Each row is a point on a tangle of strands that fork, close into loops and nearly touch. The rows are in no order.
In the rows, zero is written as 128.
Two points are linked if the straight distance between their rows is under 60.1. Some points are linked to none.
Q917: [113 152  95 126 115  94 171 179 112  92 154 123  91 136 122  80  97 127
  99 139 122 106 139 107  90]
Q25: [119 106 185 142 159 140  89 105 180 168 133 157 163 137 164 177 209 117
 152 110 152 136 151 170 135]
Q533: [114  58 137 105 125 160 104  71 104 102  73 140 125  98 120 154 117 167
 148  73  93 142 136  88 146]
Q996: [121 135 100 112 116 115 161 146  72  56 120 140  93 135 108 105  79 150
 113 114 106 105 160  66  78]
Q495: [ 75 135 145 142 153  98 121 128 126 136 144 175 120 155 131 176 148 127
 136 135 157 127 130 130 100]
Q449: [148  93 108  99  57 177 126  84 106  93  90 106 121  68 112 107  94 172
 123  78  52 163 120 105 180]
Q872: [146  64 139  88  85 196 104  49 121 109  69 111 146  50 122 130 112 174
 133  56  63 194 129 129 201]
Q498: [182 116 123 114  94 216 121  96 121 130  88  86 140  84 111 110  91 158
 124 105  94 177 123 130 211]
Q800: [164 158  72 135  84 142 159 154 110 103 131  89 114 131 107  59  67 145
  90 148 112 121 120 108 144]
Q238: [130  70 104  94  56 173 117  67 105  76  71 129 119  76 122 107  92 184
 126  67  45 168 136  80 157]
Q362: [101 137 107 132 133 106 155 168 129 122 157 132  94 133 129 105 119 118
 116 145 130 109 125 125 104]
Q990: [143 129 112 118 142 143 126 128 152 146 122 102 135 128 127 120 122 106
 116 144 145 141 107 149 160]
Q55: [128  85  97  95  65 160 121  85  96  71  86 128 116  91 119 102  88 184
 129  74  60 149 141  71 130]
Q164: [144 107 165 139 158 149  93 104 179 177 132 137 172 131 157 154 203 102
 150 118 147 143 140 181 144]
Q413: [169 157 162 176 165 139  99 163 175 187 144  99 181 163 142 152 173  82
 149 165 174 146 119 176 135]
Q332: [161 117 140 129 141 173 100 102 157 160 102  88 180 128 133 118 139 106
 121 126 152 177 124 157 177]
Q64: [131 124 105 110  94 121 149 134  78  61 118 122  98 114 114  94  73 161
 118 106  85 112 152  66  91]
Q316: [159 126 151 141 156 146  93 121 171 175 134 116 173 141 147 147 186  88
 148 136 156 147 130 176 144]
Q718: [167 135 160 169 163 151  86 144 179 194 136 109 188 153 143 151 189  86
 157 145 165 154 126 182 145]
Q336: [106 142 102 118 124 104 170 159  78  66 124 150  90 147 116 103  88 140
 108 121 119 106 158  77  74]
Q142: [136  88 126 111  95 156 129 102 110 104  97 111 119  83 117 112 102 164
 129  90  70 136 123  96 154]
Q827: [131  74 132 102  96 164 117  83 114 102  83 119 122  80 123 127 105 170
 138  80  72 150 125  92 157]
Q739: [152 125 100 127  85 133 154 133 101  93 123 100 111 103 112  81  82 156
 104 121  81 117 126  99 134]
Q897: [144 126  97 110  72 127 145 123  83  61 125 104 106  95 110  84  66 165
 112 106  69 125 143  77 109]
Q955: [109  67 151 117 143 149 113  86 112 110  82 139 125 114 122 156 123 152
 135  95 102 136 137  97 138]
Q855: [133 144 149 129 159 116 110 135 154 154 157 131 132 142 140 155 168  95
 137 160 152 122 121 165 128]
Q446: [136  98 150 117 149 139 116  94 157 138 114 118 149 117 139 135 150 111
 113 125 131 145 128 157 153]
Q313: [150 152 127 126 134 155 109 154 160 160 130  72 152 137 127 113 106  98
 130 157 161 167 105 142 167]
Q842: [135 143  93 127 106 105 169 166 112  95 144 110  97 125 122  73  92 133
  95 135 109 107 129 109 112]
Q230: [ 62 174 116 133 164  54 158 127  93 138 149 227 129 149 127 163 142 127
 167 138 171  72 137 124  45]
Q282: [ 74 158 147 147 159  56 126 113 104 154 140 213 139 167 129 189 166 129
 164 136 176  91 130 135  71]
Q852: [104  98 189 144 157 137  92  97 173 159 116 174 163 142 160 194 206 124
 148  93 152 145 160 161 133]
Q149: [160 162  73 129  80 120 170 154  97  80 146  88 106 118 105  58  56 145
  86 144 106 109 130 101 120]
Q764: [143  81 109  95  53 184 120  69 110  87  76 114 124  65 115 108  97 176
 122  66  44 181 130 106 182]
Q962: [135 185  87 150 143 108 156 207 125 149 179 108  97 158 116 102 111  94
 132 188 156  95 104 138 104]
Q97: [123  59 130  95  99 171 107  71 109  98  72 130 125  85 125 136 108 178
 144  68  73 156 129  84 155]
Q66: [150 163  69 132  94 128 162 170 119 111 143  91 108 141 113  59  77 131
  95 151 129 115 118 114 132]
Q182: [157 111 101 110  62 166 134 102  99  97 106  99 118  79 108  95  93 170
 116  93  60 146 119 105 173]
Q620: [154 158 131 139 153 133 106 153 155 164 148  95 147 151 127 142 141  80
 139 168 167 139 108 159 138]
Q419: [ 74 145 147 145 156  82 122 123 113 145 147 193 127 164 129 187 157 128
 148 135 168 114 132 133  88]
Q347: [104  80 155 123 150 135 124 101 131 119  97 133 124 118 130 146 126 139
 120 114 113 136 134 117 137]
Q38: [140 143 163 135 159 122 104 129 161 163 153 135 141 142 148 161 185  97
 145 153 158 124 129 171 125]
Q509: [ 77 159 167 143 167  42 119 105 108 172 132 224 145 174 136 195 187 127
 174 132 180  67 132 140  65]
Q829: [138 173  73 135 125 114 150 201 129 139 169 100 100 155 113  89 100  99
 123 170 151 104 103 126 115]
Q294: [156 143 134 132 149 147  99 137 158 164 136  92 163 143 132 136 143  88
 137 152 164 154 113 159 151]
Q874: [146 113  96 112  61 147 136 110  93  83 113 101 114  84 108  88  82 169
 115  97  57 136 129  92 145]
Q375: [124 154 206 161 169 108 110 140 161 179 155 173 143 160 162 182 205 114
 152 149 181 103 140 168 114]
Q893: [129 160 101 132 147 113 138 176 138 150 167 117 107 142 126 120 124  96
 133 173 152 108 102 148 120]
Q67: [148 117 110 123 122 145 148 126 134 133 111 106 119 113 120 102 107 133
 109 132 119 129 109 129 165]
Q699: [124 185  95 150 151  97 159 209 120 149 189 126  94 152 123 108 122  94
 133 194 156  89 108 138  92]
Q162: [112  98 172 126 153 132 105  94 161 135 119 143 147 135 148 168 175 118
 123 115 138 144 145 151 134]
Q133: [104  95 180 138 154 133  97  91 159 137 109 163 157 147 151 191 190 125
 136 101 145 148 155 148 128]
Q178: [156 129 137 130 143 163  93 119 163 165 117  86 177 137 136 123 144  96
 131 135 157 173 122 158 167]
Q2: [143 123  89 103  54 138 140 110  82  62 121 101 112  83 110  80  65 166
 113 104  58 137 138  84 125]
Q96: [146 126 103 121 131 141 138 140 144 142 121 101 125 124 124 109 108 116
 112 142 137 135 104 140 160]
Q817: [ 94 162 204 170 168  68 121 134 135 186 140 199 153 179 146 207 197 124
 158 134 198  85 134 146  95]
Q830: [127 106 103 111  94 137 138 117  82  68 109 130 107 114 116 100  84 170
 126  95  82 119 152  64  96]
Q35: [148 173  63 125 101 106 169 183 113 101 161  95 100 144 113  60  76 122
  92 155 135 104 123 114 109]
Q389: [108 148 151 131 158 105 118 140 143 150 169 145 114 147 139 157 159 109
 134 162 154 116 119 153 112]
Q227: [ 65 167 127 145 161  57 145 129  94 145 153 211 130 159 126 173 143 125
 165 141 176  84 131 126  58]
Q5: [108 132 130 126 151 112 126 141 142 143 156 131 108 133 132 137 140 109
 124 153 141 119 115 149 124]
Q387: [132 129 123 118 148 129 122 130 150 145 143 114 125 131 134 133 138 103
 125 150 147 130 111 155 140]
Q683: [ 89 108 149 127 152 117 120 117 142 128 129 146 117 136 136 156 143 123
 118 130 135 134 131 133 121]
Q319: [111 158 100 134 141 103 154 183 130 136 175 127  94 139 127 106 123 107
 123 163 140 100 113 135 102]
Q698: [144 109 115 125 110 143 150 122 122 119 105 106 116 102 121 100 104 145
 111 121  98 125 114 119 159]
Q505: [ 84 124 120 133 139 107 151 158 123 117 143 147  97 135 127 120 118 126
 118 134 129 118 132 115  97]
Q615: [145 152  88 125  91 110 168 155  97  77 142  98 102 114 111  67  67 144
  89 138  97 103 136  99 110]
Q122: [ 86 164 191 158 169  49 122 122 121 182 126 213 155 182 138 206 194 121
 169 128 190  73 127 145  79]
Q421: [160 105 135 119 140 169 112  90 148 147  97  96 166 112 132 119 130 118
 113 120 136 166 124 156 179]
Q725: [143 145 187 151 166 120 104 134 167 173 157 151 150 148 158 168 201 102
 153 151 166 116 137 174 120]
Q44: [135  94 129 120 105 146 136 113 113 110 100 111 116  91 119 109 103 157
 120 107  82 127 123 105 151]
Q223: [104 160 210 163 165  91 117 135 146 182 148 190 149 171 156 202 199 121
 155 135 195  94 136 157 106]
Q980: [ 80 114 134 135 150 113 134 132 128 121 132 155 108 139 131 146 130 130
 121 134 133 127 130 123 108]
Q209: [138 170  68 131 115 112 158 191 124 126 165  99  99 148 115  77  96 109
 111 158 142 103 113 123 114]
Q871: [163 164 151 159 162 132 103 162 164 173 148  96 164 161 135 149 156  78
 145 173 171 141 114 167 136]
Q600: [150  97 145 115 144 155 118  86 148 141 101 106 156 106 133 128 140 119
 112 122 129 153 126 153 170]
Q845: [101 154 107 123 123  93 174 175  97  76 141 144  86 146 121  94  92 130
 103 132 125 107 153  89  72]
Q501: [130  99  98 104  77 143 129 102  86  66 101 124 112  97 114  99  83 177
 129  86  71 132 147  64 115]
Q808: [145 160 120 137 154 124 121 166 146 158 158 103 128 149 124 136 131  89
 136 176 163 124 101 154 129]
Q422: [147 115 145 124 153 144 104 103 164 156 128 112 162 128 143 141 169  96
 129 130 147 148 128 170 150]
Q934: [ 99 103 160 122 153 123 113 106 151 130 126 141 130 133 142 158 154 118
 120 127 136 140 134 145 131]

A piece is all that can be reached along the links. How many separate loops has the piece of each point below (a circle has one, a figure eight two, a Y none), and how many tips (points with one link)?
Q227: loops 0, tips 3
Q871: loops 2, tips 0
Q35: loops 1, tips 1

Name the points in between on the shortest way along the links from the first point to the second, in order.
Q495; Q725: Q419 Q282 Q509 Q122 Q817 Q223 Q375
Q827; Q389: Q142 Q44 Q698 Q67 Q96 Q990 Q387 Q5
Q852; Q319: Q133 Q162 Q934 Q683 Q980 Q505 Q362
Q55; Q336: Q501 Q830 Q64 Q996
